Each row is a point on a tangle of strands that fork, close into loops and nearly touch. The rows are in no order.
(in the rows, 128 means zero)
Two points are linked if the straight distance between their rows is under 93.3. Some points are linked to none.
k_526: [182 131 130 116 130 133 124 104 114 128 126 129 110  90 124 105 102 135
  97 118 130 142  87  95 120 110]
k_98: [217 103 137 125 124 159 143 108 127 128 103 113  94  93 139  94 132 114
  89  97 119 136  85 103 135 121]
k_977: [149 135 166 139 142 137  98 106  80 145  93 130  72 156 104 137 135 130
  99 101 117  86 137  93 123 130]
k_577: [159  79 100 131 146 156 134 108 144 166 108 103 121 138 154 147 120  80
 104 185 113 144 151 130 111 147]
k_499: [156 100 128 172 137 159 133 151 126 214  59 107  84 171 122 134 163 100
 143 149 132 110 204 156  91 150]
k_906: [166 125 122 135 136 163 132 119 110 152 113 106 108 144 137  44 145 139
 128 115 121  95 103 114  73 150]
k_929: [152  94 141 130  85 151 166 129 159  84 130 113 108 136 130 146 158 111
 109  73 107 115 108 141 182 108]
k_900: [ 75 193 114  96 119  86 146 150 141  89 181 143 178  86 129  71 133 178
 186 117 156 137 108 131 128 116]
k_891: [163  97 140 132 108 152 109  95 101 116 111 111  98 171 125 174 142  70
  97 123  87 107 136 109 150 145]
k_664: [131 102 155 153 116 163 132 153 125 156  89 121  93 191 125 132 182 117
 134 104 117  74 169 157 116 152]
k_693: [107  99 121 134 135 153 156 156 173 149 130 118 130 133 139 134 157 151
 130 114 125 120 142 166 129 129]
k_336: [100 148 155 136 117 133 124 144 116 101 131 144 101 164 106 107 168 156
 120  66 118  78 114 134 142 105]
k_202: [153 110 153 159 130 155 123 136 102 182  66 109  78 175 119 136 161 104
 128 127 126  90 183 139 100 148]
k_742: [118  77 143 150 112 169 158 184 187 161 100 123 123 178 134 183 191 137
 148 106 120 105 167 202 145 152]
k_750: [150 142 103 113  88 123 168 118 144  81 162 117 150  95 140  78 132 128
 158 102 135 154  70 125 155 122]
k_735: [ 96 185 132 113 110  90 131 131 109  86 172 150 150  95 117  90 128 157
 157 111 144 132 102 112 142 101]
k_334: [153 115 168 146 121 156 105 107  87 134  91 114  77 182 116 150 153  95
 106 100 100  74 145 109 131 143]
k_361: [143 112 156 139 182 120  91 111 120 166  81 137  78  99 108 203  95 128
  84 143 142 144 162 105 123 111]
k_862: [ 81 170 153 119 131  71  89 117 111  89 150 163 144  91 110 205  86 128
 118 150 162 164 148 111 165  87]
k_817: [193 103 137 129 198 140 117 128 144 192  83 116  96  64 137 116  81 142
  89 156 153 166 135 109  81 116]
k_588: [139  87  96 141 150 164 149 139 147 200  94 100 128 158 161 121 142 106
 137 171 123 126 167 148  70 173]
k_34: [200 113 126 141 126 168 151 110 113 139 102 108  98 110 146  49 146 127
 120  93 120 115  78 109  99 132]
k_599: [ 46 179 109 107 137  87 142 166 161 104 176 146 170 104 129 108 141 188
 178 112 159 142 126 151 128 116]
k_835: [175 123 102 125  72 152 174 120 148  75 147 111 140 120 149  65 153 122
 155  84 121 126  54 122 145 134]
k_317: [ 61 158 125 124 160 102  94 133 124 138 143 152 144 125 117 152 113 159
 109 143 134 123 156 127 109 116]
k_559: [190 154 119 122 104 135 113  81  71 104 134 126 128 140 128  72 114 106
 118 128 105 118  72  70 120 140]
k_238: [127 143 100 111 120 123 145 121 144 109 157 113 157 101 143  86 119 136
 142 129 127 147  93 121 124 130]
k_984: [130 182 130 110  65 104 134 118  88  57 165 136 163 137 125  90 121 109
 167 118 127 124  96 104 175 129]
k_747: [138  69 150 150 114 168 160 163 175 158  87 116 110 159 134 197 187 107
 123 112 116 118 185 189 157 141]
k_995: [ 96  87 123 132 117 156 151 197 203 140 130 119 140 181 141 175 186 163
 165 101 126 112 144 203 129 164]
k_562: [185 116 106 127 106 142 129  80 105 115 132 105 133 140 144  88 109  88
 114 150  96 131  87  90 115 144]
k_248: [151 109 115 132 179 138 113 118 116 192 104 117 113 121 143 117 102 120
 111 183 126 137 154 107  62 145]
k_649: [165  96 136 120 191 124 120 131 158 172 102 132  99  52 137 151  80 147
  80 152 157 180 139 120 114  98]
k_822: [178  66  85 130 122 172 151 106 148 147 115  84 127 137 170 113 126  74
 116 166  95 147 121 131 109 160]
k_265: [120  74 143 145 165 143 135 148 150 186  82 132  99 108 129 213 138 117
  95 139 140 148 195 176 141 119]
k_996: [ 78 138 145 125 160  84 110 123 139 119 143 165 135  77 110 210  95 144
 105 143 156 173 151 133 166  77]
k_79: [132  95 153 151 189 130 114 138 133 195  73 139  81  91 118 214 114 129
  85 144 152 152 191 149 123 110]
k_471: [ 99 122 173 144 107 152 125 169 126 113 111 139  95 187 111 136 187 158
 126  65 122  63 144 167 149 118]
k_538: [131  96  90 138 175 148 127 126 133 203 108 108 140 134 154 119 104 117
 128 197 120 141 164 127  58 163]
k_31: [ 63 121 101 117 132 121 166 193 204 117 160 128 156 124 133 158 159 187
 159  99 140 136 131 189 149 132]
k_824: [157 136 121 122 116 112  80  74  73 109 122 122 139 157 120 139  79  77
 113 188 102 131 110  75 126 150]
k_206: [ 85 112 120 127 116 139 148 177 186 115 145 130 140 153 134 153 168 165
 153  98 128 110 134 181 147 130]
k_881: [121 178 123 119 152 109 109 120  99 132 154 149 138 109 117  43 121 181
 144 114 131 111  90 102  74 111]
k_124: [114 141 132 131 159 142 138 145 134 162 131 130 112 102 126  47 150 183
 135  96 147  97 109 144  82 119]
k_43: [140  97 152 149  95 172 159 163 163 117 118 108 103 161 132  90 194 148
 144  63 118  79 105 165 140 135]
k_991: [163 109 120 129  75 158 168 129 154  71 146 110 123 131 139 100 164 117
 135  73 111 120  74 135 178 117]
k_813: [127  85 147 141 137 156 148 149 153 170  89 125 102 134 127 181 160 122
 108 120 130 124 183 171 144 125]
k_421: [124  92 125 123 196 117 117 128 156 178 115 141 115  62 129 183  78 144
  85 165 153 186 160 138 117  92]
k_574: [137 136  97 121  97 147 144 134 142  92 153 108 151 174 139  64 164 135
 167 108 108  91  76 129 107 160]
k_424: [109 201 173 109  98  70 112 115  71  60 159 157 169  98 115 136  86 106
 171 141 168 153 132  89 182 113]
k_54: [ 98 187 113 114 134  99 128 138 121 116 170 156 146 109 120  26 135 190
 167  96 137 114  86 124  95 110]
k_899: [133 172 172 115 101  83 126 117 110  67 152 163 114  81  98 157 113 133
 122  96 151 159 113  99 197  83]
k_632: [105  91 105 135 181 139 118 129 140 204 107 136 137 132 145 176 110 110
 109 204 121 155 178 146  78 150]
k_459: [145 194 138 119 133 102 101  99  71 108 150 156 126 118 102  74 104 164
 130 120 127 111  87  78 101 113]
k_207: [ 99 142 100 112  78 100 118 121 115  75 168 118 193 180 138 137 103  78
 166 173 109 135 133 125 157 170]
k_986: [ 62 129 127 124 136 100 128 141 157 118 145 153 143 107 122 205 126 141
 110 129 142 155 158 157 166  95]
k_686: [ 92 185 158 118 116  67  91 106  82  79 153 159 160 101 101 175  74 108
 144 163 167 162 137  92 167 102]
k_683: [103 154 139 134 163 108  82 107  98 145 121 150 120 126 108 168  99 139
  99 156 130 120 147  97 100 121]
k_144: [144 196 141 112 108 100 122 105  83  80 162 157 138 106 106  65 123 153
 149  97 132 128  75  86 135 103]
k_594: [137  87 123 160 137 162 152 168 156 215  71 104 105 165 136 150 155 104
 147 160 125 121 192 176  87 165]
k_278: [111 107 170 151 115 158 131 185 140 153  94 124  93 187 114 121 194 153
 146  76 133  60 157 174 129 136]
k_417: [114 189 166 105  97  82 141 132 112  59 161 161 138  60 113 129 122 139
 148  96 165 163 115 107 200  79]
k_561: [166 176 155 109 101  91 119  99  92  76 146 157 116  82  97 124 108 127
 130  97 146 153  89  72 179  94]
k_192: [106 157 168 136 142 125 104 127  92 132 114 142  90 147 101 122 143 164
 111  84 124  82 128 113 117 110]
k_366: [103 135  97 123 107 137 131 134 142 104 155 115 157 177 143  94 147 136
 155 127 110 100 104 129 110 161]
k_879: [ 99 101 157 138 143 122 116 127 143 131 110 153 107 116 108 251 139 116
  80 114 126 140 176 164 181  92]
k_955: [128 122  91 110  94 108 123  92 116  91 155 108 189 154 138 137  72  58
 154 186 109 157 125 118 151 156]
k_794: [148  96 133 151 117 183 160 168 170 134 113 101 112 161 139  58 192 157
 170  79 134  87  99 167 105 155]
k_187: [130 117 108 131 119 166 146 147 153 117 136 104 133 155 142  42 171 161
 166  89 122  87  74 152  90 156]
k_719: [ 69 108 105 117 154 124 165 176 204 155 148 127 148  95 139 162 146 177
 138 110 147 154 144 184 142 118]
k_171: [109 125  99 131 134 132 119 118 121 137 138 119 147 164 137 131 122 111
 116 163 101 114 135 118 104 152]
k_941: [141 127 144 145 157 150 137 146 123 169 100 115  95 121 132  55 156 160
 128 100 143  94 132 136  83 129]
k_542: [151 154 142 127 158 111  78  89  83 139 120 141 108 129 110 134  85 136
 104 155 122 120 116  66  94 125]
k_19: [146  95 100 128 174 140 145 137 166 181 121 107 131  72 160 101 103 143
 114 153 143 163 129 138  82 134]
k_305: [ 88 173 131 130  99  81  71  88  64  72 142 142 163 180 106 172  82  80
 132 165 120 123 142  98 143 147]
k_298: [ 93 161 140 123 152 119 132 156 141 133 150 152 129 108 112  60 150 199
 140  81 143 101 103 143  98 108]
k_592: [155  92 157 142  97 170 164 148 156 116 114 110  96 139 127 124 181 134
 122  66 124 101 126 160 162 113]
k_770: [ 37 152 112 127 153 100 117 159 145 134 153 162 159 128 127 156 131 176
 126 132 138 131 157 149 114 121]
k_266: [108 142 107 124 120 125 127 125 114 112 154 124 150 143 132  99 120 132
 134 136 111 123 111 114 120 132]
k_443: [164 158 124 118  76 126 132 100  90  78 147 130 140 133 125  85 129 108
 135 103 114 120  75  92 158 125]
k_325: [184  95  78 124 110 149 145  90 134 120 133  90 146 130 156  97 102  75
 123 175  95 150  91 111 120 155]
k_789: [181  90 119 140 186 147 120 131 141 207  83 109  94  87 150 122  95 114
 101 178 149 162 156 123  71 134]
k_638: [152  74 126 127 103 153 127 100 135 117 114 110 108 159 135 192 139  67
  95 145  91 133 141 134 169 133]
k_545: [166 153 118 118  97 101 105  87  70  88 152 127 157 134 116 110  72  81
 138 160 119 145  96  80 142 142]
k_713: [101 163 111 125  94  97 103 104  84  81 155 131 182 177 124 128 100  91
 146 158 108 120 124 101 144 151]
k_347: [ 93  98 125 125 182 120 138 148 176 188 120 141 127  71 133 188 101 153
  93 162 155 176 167 165 124  95]
k_888: [ 20 165  92 110 150  88 131 170 164 120 166 155 173 117 133 160 132 176
 157 140 152 150 150 165 123 125]
k_876: [145 139 101 108  91  95 131  93  94  86 158 113 183 124 133 102  70  71
 162 173 125 162 107 105 161 142]
k_45: [137 175 132 121 136 101  98  94  89 119 142 149 135 122 106 109  95 136
 117 144 123 128  98  76 113 122]
k_744: [200 157 144 109 115 109 113  96 102 100 133 151 117  72 111 106  93 130
 117 107 145 163  73  71 147 103]
k_48: [129  98 121 132 157 146 146 142 155 171 112 114 123 108 143 127 126 135
 109 143 128 133 148 145 101 131]
k_413: [147  85 134 140 146 147 116 115 121 170  88 119  99 150 132 177 128  87
 101 160 111 123 175 131 113 147]
k_39: [138 122 108 124 125 133  93  89  92 133 122 115 136 172 134 130 105  86
 115 177  85 119 135  95 102 158]
k_691: [ 87  92 108 118 166 118 156 161 197 155 146 129 137  71 137 172 120 163
 123 133 153 175 151 172 144 100]
k_740: [153  80 108 120  94 137 163 119 173  92 144  98 129 108 143 151 124  83
 115 134 113 165 106 144 188 115]
k_151: [112 198 149  98  76  80 130 113  74  60 169 147 184 118 126  97  94 104
 177 134 147 136 119  98 171 131]
k_356: [ 60 171 132 135 100  82  71 113  80  75 135 155 162 182 112 200 119  93
 123 139 119 113 158 122 153 138]

A fork is a point with three links, a tip a point with one. Leave the first point through the second and follow the links. Name the first fork or tip that comes.
k_638; k_891 -> k_538
k_207; k_955 -> k_266
k_206; k_995 -> k_361
k_443; k_984 -> k_986

A piece is two or more points that can be reached from each other along the links. Count, over all rows, the pieces, the separate loops (a circle has one, a figure eight two, a Y none), the forks (points with three links) and the tips (points with one).
pieces -> 4
loops -> 2
forks -> 4
tips -> 8

A tip is a point with one link. Name the tips that can be reached along the links from each point below, in the order of the rows.
k_48 -> k_361, k_632, k_19, k_638
k_207 -> k_356
k_862 -> k_986, k_413
k_124 -> k_417
